Each row is a point on a tangle of strands that fork, close into loops and nearly touch. The rows are in no order.
Points whose rows are less than 86.3 apart are linked; no others are. Some points are linked to none.
j_622: [ 17  23  14  24 -28 -44 -40  48 -29  41   3 -19   2 -31  -3  21   2  24
  36   8  10]
j_584: [ -9  13  -4 -10  69  -2  -6  64 -31  47  28  26 -30 -19  -6   4  39 -14
  20 -43  -4]
j_555: [-22 -19 -29  -7  32  -3   6  24 -25  77 -10  54  30 -21  25 -18  19 -27
  -6 -48 -34]
j_953: [  4  27  33  38  -7  18  38   4  24 -69  23  37 -44  48   6  -1 -28  32
 -49  38  -1]
j_922: [-20   0  10 -41  37 -44  -8 -64 -35   9 -38   9 -23 -39 -22 -27  -8 -35
   4   5 -23]
j_425: [ -6  -9  -8 -35  -9  11  25 -76  20 -42 -27   3  52  -4  10   7 -41 -28
 -12  82 -33]
j_484: [-15  42  30 -11  31  16 -11   7 -21   1  33 -20   7  17 -18  15  24  -1
 -13  -1 -13]
j_980: [  9   8  43  35   9  -5  34   3  -3 -32  -1  33 -41  32  14   6 -20  21
 -53  18 -10]
j_127: [ 22  -8 -21  21  10  65  21  58   9  24  23  10  13  33  49  -6  22  14
  43 -34  19]
j_598: [ 14   8  18  12  -5 -40  -4 -25  -4 -33 -17  11 -70 -16 -22 -45   1  -1
   6 -10   5]
j_487: [  1 -20 -19 -35  -5 -24   3   1  19  47  19  -9   2 -32  19  20   3 -33
  -1  56  43]
j_369: [ 21  21  45  59 -11 -33  33   5  -6 -54 -26  33 -48  18 -10   7 -14  38
 -48  12 -31]
j_440: [ -1  11 -35  22 -36 -49 -55  16  -8   1 -17  10  17 -30 -15  25   2  11
 -19  18   5]
j_243: [  3 -62  57  -7 -17  16   1  21   2  -5  20  -2  12  47  33 -28 -61  22
 -25 -24  26]
j_471: [ 26  13  74  -2 -24 -30  40 -23  18  -9  21 -11 -14  -1   4  -8 -57  -2
 -31  70 -26]
j_802: [-14   7  -1  36 -31  26  33 -30   8  -4 -27  11  13  33  34 -20 -31  24
  17 -12  -2]
j_649: [ 29 -11  -8  15 -37 -44   5   1  30 -24 -19  16  19 -16  -9  31  -5  -2
 -68  51 -18]
j_308: [ 49  -8 -15  37 -66   9 -35   8  39 -51   6 -26  22   9 -20  -6  -2  16
 -35  -6 -19]
j_995: [-18  -9  34  10 -17  -4  45 -46  31 -66 -13  18 -44  32  -6 -48 -52   7
 -32   0   2]
j_445: [ 16  12  15 -50  38  31  26  -7  22   4  74 -50 -14 -15 -56  34  15 -34
 -31  53   6]
j_153: [-17  -4 -14  -2 -17  19 -23 -16   2  -8   0  -1  33  26   6 -14   7   4
  -9 -17   6]
j_824: [-15  -8  33 -22   4  -3  -3 -25   7 -41  29  -4 -64  18 -17 -49 -15  -6
   1  -9  37]
j_320: [-10  47  26   9   0   5 -10 -14 -11 -49  21  10 -26  27 -13 -12  -1  20
 -23  18  -6]
j_367: [-22   6  10 -23  -2 -57 -12 -68 -25 -23 -44  14 -36 -31 -23 -32 -19  -9
   9  12  -9]
j_730: [  7 -48 -33  -5 -38 -33  12   4  27  24  -9  26 -41 -31  24   6 -11  -2
   2  33  56]
j_692: [-21  -2  14 -40  39 -14   9 -59 -30  36 -15  -9   8 -21  -8 -14  -9 -35
  -3   7 -30]
j_535: [ 24  22  -2 -29  -1  -6  -8 -33  29 -35   1 -36  40 -14 -26  -5  13 -33
  -1  48 -25]
j_882: [ -3   2 -32 -16 -33  16   0 -47  33 -56  -3   2  18  15   0 -11 -10  -4
  -5  43  12]
j_270: [ 28   4   7 -12 -19   9   9  16  37  -5  27 -40  -5  -3  -4 -12  24 -15
  42  17  32]
j_924: [-37 -45  48 -16  -2  17 -10   6 -27  12  22  16   1  49  34 -25 -50  23
 -25 -29  28]
j_398: [  9 -29 -34  24 -46 -17 -44  44 -16  46  -4  -5   3 -28  13   9 -12  31
  29 -32  11]
j_28: [-21  51 -24 -27  30  29  -8 -13  21 -31 -12 -37  56 -17 -37  25  51 -28
  52  -6 -21]
j_326: [ 10  23  -4  54   0 -18   0  15 -26  -1 -32  41 -42  -1  10  -6  15  28
   3 -27 -11]
j_758: [-50 -34  29   2   1   4   4  -6 -38  15  -2  48 -12  37  36   5 -38  28
 -51 -14  15]
j_239: [ 43 -42  19  15 -36  10 -30  63 -23  39   8 -35  23  -5  20  -9 -38  45
  49 -51   0]
j_129: [ 12 -39  16 -34 -14 -18  20 -57  25  17 -27 -26  26 -17   7 -52 -15 -41
  17  -9 -15]
j_643: [ 49 -10   5  47  25  -3  -6  73   0 -11   6  30 -13  13  15  22  17   9
 -62   0   6]
j_194: [-36  21 -50 -31  -5 -21 -40  11  11  13 -11 -24  47 -42 -37  23  34 -10
  71 -18  11]
j_368: [ -1 -28 -48  -1  22 -21 -33 -27   3 -11 -60  25  46 -22 -18 -23  18 -42
 -22 -33 -36]
j_931: [-39  12  18 -12 -38  33 -23  16  -4  -4  41 -26  29  41  12   9 -10  39
  35   5  41]
j_538: [-52  20  -1 -41  50  27  22 -77 -31   2   9   0 -30  12 -14 -16 -22 -18
   7  13  -1]
j_495: [ 16  -1 -17 -15  43  42  -4  18  35 -30  25 -13  -4  20 -23 -23  63 -36
  -8 -46   8]
j_723: [ 17 -28  16 -10  25   1 -33  20  -2  -6   5  -3   7  12 -19 -40  32 -20
 -31 -68 -10]
j_50: [ 24  38 -32  53 -21  21 -15  59  -6  23   5  -9   3  -4  14  17  24  34
  67 -22   3]
j_833: [-18   0  27 -33  70  12   0  52 -44  47  46   4 -39  -5  -9  27  17  -1
   9 -22  16]
j_865: [ -2   1 -61   6 -19 -57 -69  22   8  12 -13  -3  32 -44 -34  16  12 -17
   7   3  14]
j_44: [ 44   3 -21  50 -36  18 -16  51  -3  -7  10 -12 -35  -2  12   3  -3  46
  58 -19  27]
j_897: [ -8  -9  13 -43  13  -9   7 -22  -6  44  23 -20  10 -14   3  15  -8 -32
 -25  45   7]
j_118: [ 47  19  56  33 -24  19  -3  40  -1 -37  21 -48 -14  26   1 -25 -43  48
  65  -9  13]
j_537: [-24  16  19 -35   0  26 -36  12  13 -25  28 -42  44  11 -40   8  42   0
   8 -43   0]
j_680: [  6  16  -2 -10  14   4  26 -22  13 -14  28  17 -19   5   5  28  -8 -17
 -59  75  -2]
j_393: [ -3  17  -7  10 -15 -20 -35   9 -10  43 -15 -14  76  -8   3  20   9  -5
  -4   6 -21]
j_195: [  2 -14  40 -62  31  14  22   1   9  36  63 -60 -13 -17 -29  25   5 -33
  -2  32  23]
j_158: [-37 -26 -45  -3   3 -17  -5  -7 -26  47 -35  61  14 -17  25  -9   3  -1
  -6 -37 -12]
j_98: [-15  32  48 -37   1  13  16 -44  15 -22  22 -61  10   4 -29 -23   0 -13
  44   7  -8]
j_293: [-24 -24  36 -51 -10   9  18 -61  15  17   4 -38  30  13   6 -45 -30 -28
  14  -4   0]
j_345: [-31  17 -30 -46  61  47  29  -8   2  30  52 -22 -29 -15 -36  44  31 -26
  11  21  31]
j_722: [ -6  30  63 -21  45  24  15  29 -14   1  29 -31 -30   1 -21  -2  32   7
  53 -48  -5]
j_76: [ 21  49  48  18 -45 -24 -41  18 -15 -24  24 -38   4   1 -33  -1  -6  37
  22  14 -13]
j_705: [-40 -13   9 -37 -10 -37 -16 -35 -30  26  -7  15 -22 -12   4 -22 -16  -1
  15  -3  18]
j_126: [ -8   0  49   4  45  40  36   4 -24   8  40   7 -35  46  29  -2 -39   8
 -18  13  12]
j_570: [  5 -15  20 -44  40  12  27  37  11  75  31 -34  22 -27   2  17  32 -41
  29 -17  -4]
j_422: [ 22 -20   2 -26  -7 -12  -4 -59  25 -33 -41 -24  34 -16 -19 -47  -1 -45
   0  -5 -30]
j_306: [-14  43 -17 -31  60  26  11  -1  29  -1  -1 -46  58 -30 -43  43  54 -46
  35 -17 -33]
j_125: [ 30 -25 -28 -11  13 -23 -17 -34  28 -26 -53  -6  40 -31 -26 -33  23 -55
  -9 -14 -37]
j_82: [ 13  19   3  49  -6 -59   8   0 -13 -42 -48  38 -42 -15 -24  11  10  20
 -49   4 -28]
j_697: [ 22 -98  -2  26 -54   7  11  10  15  15 -31  -3  -6   3  23 -26 -49  29
  -9 -71 -10]
j_813: [ 39  20 -41  23   9  26  16   0  46 -39   1   8  22  13   8  14  34 -29
 -41  40  -8]
j_27: [-39  17 -12 -27  33  41  18  -5 -11  37  14  -6  19  14  13   4  26 -12
  29 -18   0]
j_520: [ -6   5 -60   5  21 -22  31 -31  14 -19 -47  49 -34 -26   8  14  14 -24
 -11  38  10]
j_353: [ 22 -23 -64  45 -31 -14 -12   4  16  24 -53   9  33 -31   6  -2   4  -4
   1 -43 -33]
j_460: [-15 -20  14 -58  29  35  26  18  24  35  40 -34   3 -15 -12   8  35 -29
  40 -30  20]
j_810: [ -7 -21 -13   2  43  24  22 -14   0  15  -5  32  14  25  18  16   9 -25
 -87   0 -15]
j_323: [ -7  56   4 -34  -6 -10 -35  -4   4 -37  39 -18  10  -3 -41  23  16  -1
 -11  58 -10]
j_489: [ 17 -20  -2  76 -38 -25  43  40   2 -46 -37  27 -52  25 -10  44 -12  68
 -41  -4 -15]
j_849: [  9 -13 -25  86 -49 -13  26  28  -5 -11 -50  16 -13  12   7  51 -13  64
 -31 -17 -32]
j_265: [ 46 -39 -12  28 -65 -26  35   4  54 -22 -24  -1  24  -6   5  29 -15   9
 -53  43  -9]
j_31: [ 44 -24  41  -3 -22  -5   2  36  16   5  26 -35   2   1  13 -14 -13   4
  27  11  26]
j_635: [ 15 -17   1  37 -35 -21  25  19  10 -33 -10  28 -56   6  11  16 -17  39
 -19  20  29]
j_509: [ 36 -64   4   2 -23  -8 -26  62 -33  29   6   2 -25 -14  25 -15 -40  43
  39 -51  23]
j_544: [ 19  24   9 -19  55  32  22  -4  -5   4  64 -23 -18   7 -35  27  11 -26
 -53  50 -11]
j_354: [ 15  -6 -68  31  -7 -34  15   0  31 -19 -47  38 -24 -32  -1  18  21 -12
 -20  19  12]
j_20: [  9  -3   9   5 -33 -57 -23 -44  -7 -34 -35   4 -37 -28 -31 -37 -13   6
  -2  -9  -5]
j_896: [ 25 -16 -44  43 -18  39  18  67  -4  46   2  31  10   8  54   5   9  28
  46 -28   9]
j_524: [ 66 -13   8  75 -39  15  -4  21  25 -59 -16 -17 -31  13 -13 -20 -11  32
 -17 -45 -30]
j_977: [-33 -11 -38  -8  -6   7   4 -45  -5  -1 -47  28  63   9  31  23 -12  -8
 -21  31 -15]
j_481: [ 11  15 -21  38  -7 -22 -19  31 -16  53 -25  13  43 -15  15  18  10   3
   1 -17 -26]
j_148: [ -6 -24   5  33 -72 -17 -38 -12 -22  12 -19 -16 -18 -10   1 -20 -49  49
  33 -45  -6]
j_184: [ 28 -27  11  26 -68 -18  12  26  13  18   5  -7  -3  -7  37  28 -43  36
   5  52  34]
j_646: [  0 -13   4  36 -31 -13 -31  18 -19   0 -16  19   5  13  10   7  -8  36
 -32 -23  -4]
j_682: [-35  29  54 -40  53  20  18 -13 -31  30  25 -33 -18  -5 -34   2  20  -8
  33 -51 -22]
j_782: [ 45 -98  22  -1 -34  -8  -6  29  17  15  -8  -5  -1  -1  18 -33 -30   5
 -20 -47  11]
j_755: [-24 -12  -1  24 -71 -12 -18 -30  -9 -17 -16   1 -21   8   5 -25 -50  45
  22 -19  17]
j_560: [-34  41  -2 -18  39  -3 -32  27 -15   8  10 -10  13 -12 -38  13  55  -7
  27 -50  -8]
j_348: [ -6  -7   6  22 -41  26 -44  18 -17  -1   7 -22  17  21  -5 -19  -6  44
  39 -68   3]
j_389: [-38   9 -19 -68  35 -16 -29 -34  -8  -4   5 -27  17 -40 -46  19  16 -37
  12  29   2]
j_473: [-33  -8  18 -17  13   2  46 -73  21 -53 -10  23 -52  24  -5 -35 -49 -13
 -36  24   4]
j_421: [-57  31  24 -37  11  28   0 -24 -19   4  44 -20  -8  28  -2   8 -11  12
  18  14  21]
j_851: [-34  30 -11 -46  12  19 -27 -42 -19 -27  12  -1  60   6 -17  33 -18 -17
 -34  71 -39]
j_970: [-50  26   9 -46  55  26  -6  14  -1  11  27 -20   3 -20 -48  34  55 -16
  24 -57   3]
j_991: [  3 -46  38 -41  21  20 -11  34  -8   6  51 -12 -12  25  14  -4 -11  -1
 -20  -3  41]
j_650: [ 19 -24  25  19 -39  35 -14  32  -8  14   7 -33  25  28  19 -26 -27  39
  52 -57   3]
j_211: [ -9 -34  -2 -34 -13 -23   4  11   6  33  30   7 -45 -14  28   8 -10 -10
   8  44  67]
j_706: [  3  21  27 -18  30   7  29  13  -9  39  39 -25 -25  -7  11  19   7 -11
  26  40  18]
j_268: [-33  39   3 -42  10  14   7 -71  -2 -37  -8 -36  10  -1 -23 -18  -6 -18
  59  30 -10]
j_825: [ -1 -15   4 -14  -4 -14   2  14   0  -1  29  14 -74  -4  17  -9  -9   8
  15  29  62]
j_718: [-15  37  24  15  48  -4  27 -26 -38   7   1  36 -51  11  11   8  -6   1
 -35  24 -14]
j_842: [ 39 -20  20  17 -36 -24   7   8  10  59 -18 -25  47 -22  26  -3 -10  -8
  11   8 -18]
j_106: [ -3 -20   1 -62  34  14  26 -81  16 -14  -2 -34   3 -14 -22 -34 -10 -60
   2  24 -14]
j_837: [-34 -22 -32 -12 -36 -35 -42 -37 -20  -8 -43  21  35 -19  -5   9 -20   7
 -24   9  -3]
j_483: [ 12  16 -55  30  -3 -22  -2  23  21  32 -17  14  51 -22  19  42  16 -22
 -15  48   2]
j_943: [-25 -17 -28  10 -47 -15  -1 -39  -5   3 -48  18  38   0  19   8 -25  18
 -10   3  -4]
j_465: [  9   6 -51  -6 -37  19  -2 -23  47 -50   8  -7 -15   3  -1 -16  15  -8
  28  30  48]
j_739: [ 28   0  13   3 -21 -16 -11  -2  10  39 -20 -30  86 -12  11   6   3 -18
 -17  15 -36]
j_589: [-16 -33  14 -25  23   1  -2 -11  -2 -15  15  24 -71  15  -2 -49   0  -8
  -8 -38  33]
j_335: [ -3   4 -51 -11  38 -12  15 -18   8   8 -15  32 -38 -23   7  -2  24 -37
  -4  21  16]
j_504: [-27  15 -23 -51  29 -33 -56 -36 -14 -34 -18 -11  28 -43 -47  14   6 -39
  10  51 -18]
j_277: [  2  29 -25  10  29 -16   6  -8  -1  -8   1  29 -12  -8   1  32  15 -22
 -51  57  -2]
j_809: [ 43   8 -20  73 -50 -14 -31   8   6 -50 -29  -8 -31 -14 -26  -1  -7  38
 -23 -29 -30]
j_617: [ -6 -15  13  11   1  17  48 -33   4  37 -30  17  41  24  47  -7 -16  -8
 -19  -3 -26]
j_110: [  3 -17  30  14   2  13  21   5   1 -14  15  19 -26  31  31  -9 -27  15
 -25   9  24]
j_303: [ 14  21  46  -3  22  28   8  18   8 -30  29 -31 -30  27 -12 -31  16   3
  42 -30  11]
j_719: [-32  -1 -30 -32   7 -30 -48 -43 -20 -30 -33  17  31 -26 -20  12  -6 -22
 -17  38 -11]
j_515: [ -5  33  34  15 -14   5 -34  51 -32  -8  31 -21 -17  18  -4  10  -8  56
  56  -8  29]
j_261: [-41   6  -7 -48  16  -1 -55  13   7 -18  23 -29  45  -9 -52  20  45 -17
 -14 -36   9]
j_734: [-26  19  11   6  -2   4  37 -55  -9  13 -28  10  15  17  36  -8 -30   3
  12  19 -10]
j_411: [ -3 -26  12   8   1  41 -31  31  -3 -28  28  14  15  56  13 -14   3  21
 -40 -42  19]
j_10: [ 15   7  30 -14  29  26  37 -11  -5  19  55  -5 -12  17   1  26 -23 -17
 -65  69  -3]
j_630: [ -5  44  -7  26  34 -49  11 -34 -27 -23 -59  42 -14 -26 -10  25   3 -10
 -37  40 -47]
j_665: [  5   2 -26  20 -40  19 -36  13   4   1   0 -16  31  13   0  -7  12  19
  21 -30   6]
j_54: [ 20  20 -30  32  -4  -8 -22  -3  14 -50 -15  16  -8   2 -18  -9  29  -3
 -28  -9  -8]
j_926: [ 15  20 -41 -10  24  -6 -13 -38  14 -43 -56 -12  35 -41 -22  -3  18 -49
  54  46 -31]
j_748: [-24 -13 -11 -40  -1 -30 -55  29  -5  10  40 -10 -13 -18 -22  13  21  -7
  -8   8  51]
j_517: [-27  -7 -56 -35 -21 -35 -45  11  13  30   0 -20  36 -43 -20  13  20 -19
  44   5  29]
j_94: [  9   7 -11 -33  14  -3   1 -56  10 -31 -25  -8  47 -21 -10  11 -16 -45
 -12  82 -40]
j_285: [ 60 -26  13  36 -12  39  35  31  19  23  -8 -11   8   8  34 -47  -5   2
  55 -58 -25]
j_58: [ 17 -12  35 -31  17 -19  -8  -4  -1   9  30 -18  -7  -9 -19  -2   2 -33
 -48  29   1]
j_880: [ 16  15 -27   4  36  28  16  28  24  11  39   1  -6   9  13  24  36 -30
 -22  37  26]
j_918: [ 28  -2 -27   5 -37  24  16  10  52 -18  26 -20  -7   9  21  -6  11  -3
  33  37  51]
j_187: [ 55  -8  16  83 -44 -47  10  38  -6   9 -42  -1 -19 -28   4  33 -21  43
 -19  -2 -36]
j_698: [  0 -48 -63   9 -35 -44  29  -6  32  13 -47  43 -35 -37  12  15  -2  -3
  -6  15  29]
j_829: [-31  -9  24  24 -15  -4   1   9 -43  17 -13  41 -32  26  32 -17 -39  47
  19 -36  11]
j_234: [-23  15  41 -45  36  -4   5 -36 -22  33   0 -34  15 -13 -27 -21  11 -27
  23 -31 -36]
j_225: [-54  -3  13 -10   2 -11 -26 -19 -47  10  -2  37   8  25  15  11 -16  21
 -55  -3   6]
j_982: [-27   6  25   6  21  15  19   0 -37  25   9  33 -38  26  36 -22 -16  22
  24 -25  12]
j_971: [ -2  46   4  12 -14 -35 -22   3 -21  14  -9 -12 -13 -25  -8   3  12  13
  46  15   3]
j_887: [ -8  20 -21   0  18   4  14  -1   0  -3  12  24 -57  -2  16  -4  14  -4
  14  24  41]
j_444: [ 44 -14  22  15  -8  -2  49  36   9  48  10  -2 -14  -7  60   9 -22   5
  33  41  27]
j_872: [-18  57  -9 -46  13   0 -41 -28 -12 -49  25   0  31  -4 -47  30   2  -7
 -29  72 -41]
j_671: [-21  38 -40  14  27  -2 -56  28 -12 -10   1  13  19   5 -28   4  47  -3
  -4 -41  -8]
j_77: [ 38   3  20  11 -16 -11  25 -39  26 -24 -37  -7  59   2   2   1 -11 -21
 -50  36 -62]
j_511: [ 43  41  -4  60 -10   7 -11  51 -15  25 -12 -11   5 -11   2  -6  25  25
  58 -43 -31]
j_653: [ 38 -74  16 -10 -10  -4 -22  61 -15   4  14   8 -24  10  27 -11 -41  36
   3 -32  48]
j_149: [-30  26  -7 -25  28  11  24 -77 -11 -21 -18  -2 -17   1  -6 -30 -10 -20
  42  15 -10]
j_479: [ 25  -7 -34  56 -47 -22   1  10  -1  39 -48   6  21 -25  18  16 -11  23
   8 -15 -31]
j_745: [ 10   8 -64  11   5   6 -23 -29  23 -67 -45  20   7  -8 -23 -13  27 -25
  -8   0  -6]
j_660: [-34   3  20  18 -43 -28  53 -47  13 -37 -37  24 -10  21   5   9 -55  37
 -21  44 -14]
j_956: [ 24  23 -34  21  18  42  18  12  35 -34  24  13 -17  27  18   6  37 -12
 -22  27  24]
j_13: [ 26 -18 -17  75 -41 -43  42  17   7   0 -67  11  -6 -10  -4  44  -4  39
 -35   0 -45]
j_17: [  5 -67  -8  32 -64   4 -20  -2  -6  14 -23  -4 -21  -3  12 -34 -51  42
  17 -83 -15]
j_585: [ 41 -52 -52  48 -40   7  41   5  35  28 -56  14  18 -23  27 -12   2  -2
   8 -54 -42]
j_88: [-53  58   2 -30   6  32  -5 -23 -20  -6  49 -18  19  25  -4  36  -3  16
   9  51  10]
j_873: [ 41  -1  32  10  -2  41  32  32  18  32   7 -40  37  15  17 -28  22  -5
  65 -50 -24]
j_370: [-32  -4  38 -36  15   2 -28  31 -27  26  31 -14  -3   6 -10   0  13  10
  26 -39  17]
j_839: [-25 -26  -4   0  20  18  31  -6   0   3   9  45  -2  33  27  36  -8   0
 -98  21   3]
j_503: [-24  43 -31 -19  -7  12 -28  -9  13 -15 -22 -39  59 -23 -35  15  40  -4
  74 -20 -10]
j_619: [ 11  22  42  16   6  23 -14  16  -2 -56  34  -4 -31  43  -8 -27  -4  23
  -3 -13  12]
j_79: [-28   5 -29   6 -10 -46 -51  20 -28  34 -14  32  17 -20   6  26   2   8
 -28   5  13]
j_203: [ 10 -16  11  20 -35  28  17  -2  17  13  -2 -16  22  27  33 -33 -24  20
  41 -25   8]
j_562: [  9  -6 -54  24  -6  17  -1  64   8  51   8  26  20  -5  39  18  24   1
  27  -6  23]
j_807: [-18   9  45 -26 -17  20  13 -38  17  -4  14 -50  35  23  -1 -31 -24  -5
  32  -2  -6]
j_564: [ 21  13  19  -1  -2  20  12  53   7  45  11 -36  32 -10   7   4  32   4
  74 -32  -6]
j_385: [ 51 -49  14  20 -35 -38  36  13  13  64 -40  -2  19 -35  32 -13 -15 -10
   4 -16 -28]
j_29: [-29  24   4  -4   6   8  -7  45 -42  60  16  10  13  -2  24  15  17  25
  58 -21   5]
j_497: [ -1 -14  31  37 -27  16  26 -17  36 -72  -7  14 -32  48  -8 -47 -43  23
 -34 -25   1]
j_860: [ 15  24  17  -7  28   9  20  43  15  54  14 -39  50 -18   0  26  43 -25
  42 -15 -20]
j_869: [-11   5 -30  -1  20  14   2  49  -8  70  13  16  32  -7  28  17  33  -9
  27 -15   6]
j_801: [-32 -17  -4 -23  38  11  40 -72  -4 -21  -4  31 -53  13   2 -16 -25 -21
 -49  13   9]
j_109: [ 22  24 -24  47   7  -1 -38  34  -1 -19  -6  12   2   8 -11  -4  37   6
 -19 -31  -6]
j_930: [-53  -6 -12 -42  23  16  14 -63 -15  -2  18  15 -33  10   1  -6 -24 -15
 -21  34  30]
j_202: [-16  12  17 -23  17 -11 -23  46 -12  28  16 -12  -4 -27 -26  -2  38   1
  54 -55   1]
j_136: [ -1  36  43 -44 -22 -11 -39  10  14 -41  51 -52  25  -7 -55  11  16   4
   1  19 -16]
j_405: [ 13  20   8  18  41  17  35 -37   3 -21 -17  12 -23  16   5 -28  15 -24
 -20 -11 -27]
j_415: [-28  29   5 -21 -25  31 -16  -5   9 -12  41 -26  48  32   3  20  -1  14
   0  38  13]
j_8: [ -9  -8 -85   6   2  -2 -23 -34   4 -37 -65  40   1 -23 -10 -23  19 -18
  23 -33 -12]
j_446: [ -4  39 -21  15  -8 -12   2 -13 -13  29 -26   4   7 -22  11  -8  15   3
  53   1 -12]
j_472: [-35  15 -33 -23   2  34 -10 -42   5 -36   0  11  30  27   8   1   2  -7
 -14  27   6]
j_805: [ 17  23 -21  35  12 -58  -7 -24  -4 -52 -69  36 -12 -34 -33   5  15 -11
 -37  11 -46]
j_316: [ 27 -35   7  62 -47  24  28  -1  41 -62 -23  -2 -28  37   0 -31 -35  36
 -19 -46  -9]
j_907: [ 16 -32   1 -23  -7 -21 -16  -4  21 -23  23   5 -30  -7 -12 -16  10 -23
 -43  19  28]
j_240: [-11  58  12  27  45 -24  21 -29 -47  15 -29  34 -17  -7  11  23  -2  -1
 -29  31 -42]
j_418: [ -9 -18   6  -5  43  20  48 -60   9 -25 -19  29 -46  23   5 -49  -7 -26
 -33 -33 -12]
j_213: [-30  42  -3  -5  12  23  25 -23 -22  41  -8   3  16   7  27  -9   8   6
  62 -10 -13]
j_747: [-33  38 -43 -31  53   4   5   4  -6  31  25  -4 -15 -27 -16  35  36 -27
  26  30  22]
j_586: [ 27   3  17   1   0 -34   5 -18  15 -11 -17   7  38 -14 -10  22  -5 -24
 -74  55 -46]
j_141: [ 31  16 -14  64 -27 -28 -15   9   3 -48 -31  24 -19  -3 -22  13  10  26
 -46  -6 -25]
j_592: [-33  -2  15 -64   6 -21 -29  -2  -3  19  32 -39   8 -26 -35  20  19 -19
   9   9  23]
j_224: [-36  14   8 -43  63  48  22 -18 -30  33  53 -21 -30  10 -34  22  10 -15
  -5  -6  14]
j_662: [ -1  36  25 -40 -12   8  -6 -24  29 -36  20 -61  42  -6 -39   0  21 -16
  28  21 -17]
j_816: [ -7  21   5   5  24  51  10  25  -4  14  22   1   4  38  24  -7  24  10
  30 -25  10]
j_105: [ 27  11 -49   3  52  26  19 -18  31 -34  -9  16  18   1  -4  13  34 -55
 -56  32 -21]
j_656: [-11  18  39  -3  53  28  40 -31 -27  17  24   6 -44  23   5 -11 -20 -10
 -18  12  -5]
j_461: [-29 -10 -19 -35   6 -16 -65  42   8   4  28 -15  16 -18 -44  14  43 -12
   0 -41  33]
j_299: [ 38 -50 -20  27 -29 -35  50  -9  30  36 -66  20  11 -35  18  -8  -1 -17
  -7 -18 -32]
j_949: [ 23 -33 -27   2 -35 -37 -18  15  25  -8   1  10 -34 -29  -5  -1   7 -10
 -21  21  46]
j_437: [-34 -25  -6  11 -15 -12 -11  -1 -44  35 -26  50  -6   7  24 -19 -13  28
  -2 -58  -5]
j_485: [ 38 -18  19  33 -64 -31  45   8  33   1 -12  -5   7  -6  26  31 -35  23
 -21  68   2]
j_814: [ -8  48 -32  11  40 -38 -11 -19 -20 -33 -20  42 -20 -24 -19  34  13 -15
 -49  57 -19]
j_908: [  1  -3  -8  21  39 -16 -25  70 -40  38   5  48 -19  -6  10  -5  22   6
  -5 -47  -2]
j_525: [-23  26  28   0  -2 -14  -4 -32 -17 -38   9   6 -56  16  -8 -35 -18  14
  14  -1  19]
j_226: [ 25  -9  10  11   1  11  33 -38  21   0 -34  -3  47  14  21 -19  -2 -22
 -25  -3 -42]
j_155: [ 30  29  -4  30  -6  27  19  18  32 -60  32  24 -24  32  11  14  10  12
 -48  50   8]
j_920: [-34  16  -5  -5  -1 -21 -45   8 -35   7  14  33  10  10   4  31  -2  14
 -58  26  13]
j_232: [ 58   2  -6  56 -16  28  -2  45   0   6 -13 -19  -2   0   7 -32  10  20
  55 -71 -33]
j_800: [  8  -8 -42   8  44  16  13  -6  16   7 -19  26  20   5  12   1  33 -44
 -48  -7 -14]
j_966: [  0  25 -35 -21  49  11   5   3  14  15  23 -19  17 -15 -19  27  39 -46
  -9  30   4]
j_65: [ 31 -79  39  -6  -9  20  -5  38  -1  17   7  -6  23  28  30 -41 -33  10
  -9 -61   7]
j_881: [-14   2 -29  21  36 -31 -17  47 -31  66  -9  55  14 -27  10  -7  23 -14
  -2 -49 -26]
j_296: [-21  -9  20  19 -49 -23  13 -32   3 -23 -19  15 -20   9   9 -12 -50  32
  -9  14  12]
j_165: [ 42 -11  27  26 -27 -33 -37  69 -37  33   5 -12  -6 -21  18  24 -27  44
  21   4  16]
j_162: [-25  -9 -69 -18  40  -3 -29 -26  -8  -6 -52  39  38 -19  -8 -16  23 -42
  10 -24 -25]
j_576: [ 24 -73  14 -32  13   9 -14  51   6   8  34   6 -22  15  19 -21  -5  -2
 -14 -24  53]
j_53: [  5 -27  35 -35  59  22  -8  53 -30  29  49  -4 -23  17   5  14   8  -7
 -22 -15  25]
j_715: [-48   5  43 -39  13  38   3  -2  -3 -12  56 -34 -19  34  -7  -9 -10  11
  31 -13  40]
j_531: [-16 -43  17 -21  21   9   8  15 -21  22  15  37 -46  14  25 -47 -11   3
  17 -50  24]
j_176: [-23   5  44 -36  28  47  25  -3  22 -27  45 -41 -30  28 -17 -30   7  -6
  47 -42  27]
j_628: [ 35 -28   9   5 -25   1   8  48  10  27  26 -10  -6   2  40  15 -16  16
  25  35  49]
j_313: [ 60  -2  22  63 -30 -35 -23  68 -20  12  -9   0  -4 -15  13  38 -22  44
 -19  14  -5]
j_453: [-16 -52  -8   7 -34 -21  22 -63  10 -30 -78  21  19   6  -5 -25 -28  10
 -26 -39 -33]
j_245: [-29   1 -13 -13   2  17  29 -65   1 -21 -33  23  46  14  23  24 -34 -10
 -32  60 -25]
j_212: [-18  38  34   2 -12  34 -10  32 -13 -21  45 -21  -7  40   7  10 -12  48
  48  15  40]
j_852: [ 37  10   7  51 -46  23 -17  38  -1 -34  20 -30 -42  13  11  -7 -42  66
  62 -11  30]
j_24: [ 38  10  14  22  -8 -15  25  18  10  44  -6  -9  17 -14  32  10   0 -10
   8  37  -3]
j_300: [-32   7  -4 -57  45  54  19  -7  28  -3  32 -32  -3  -4 -32  10  51 -28
  33 -47  13]
j_964: [-24   2  17 -24   7   1 -25  50 -31  50  34  -6  10   1  16  29   9  17
  22   2  34]
j_912: [-22  23  38 -26  55  25  21 -29 -43  27  50 -18 -38  14 -27  10 -13  -5
 -21  19   0]

A fork is a point with three links, a tip a point with one. Leave the first point through the second and follow the links. Name the first fork or tip that comes.
j_226; j_77 => j_628
j_31; j_270 => j_650
j_592; j_389 => j_662
j_956; j_880 => j_656
j_127; j_816 => j_489
j_517; j_865 => j_660
j_299; j_585 => j_842
j_489; j_849 => j_560
j_908; j_881 => j_525
j_65; j_243 => j_306

A piece is two or more points that can be reached from each other along the links. Count, over all rows, the pieces, the separate loops (a circle has one, a figure eight two, a Y none), the forks (points with three links) and the tips (points with one).
pieces => 4
loops => 8
forks => 18
tips => 10
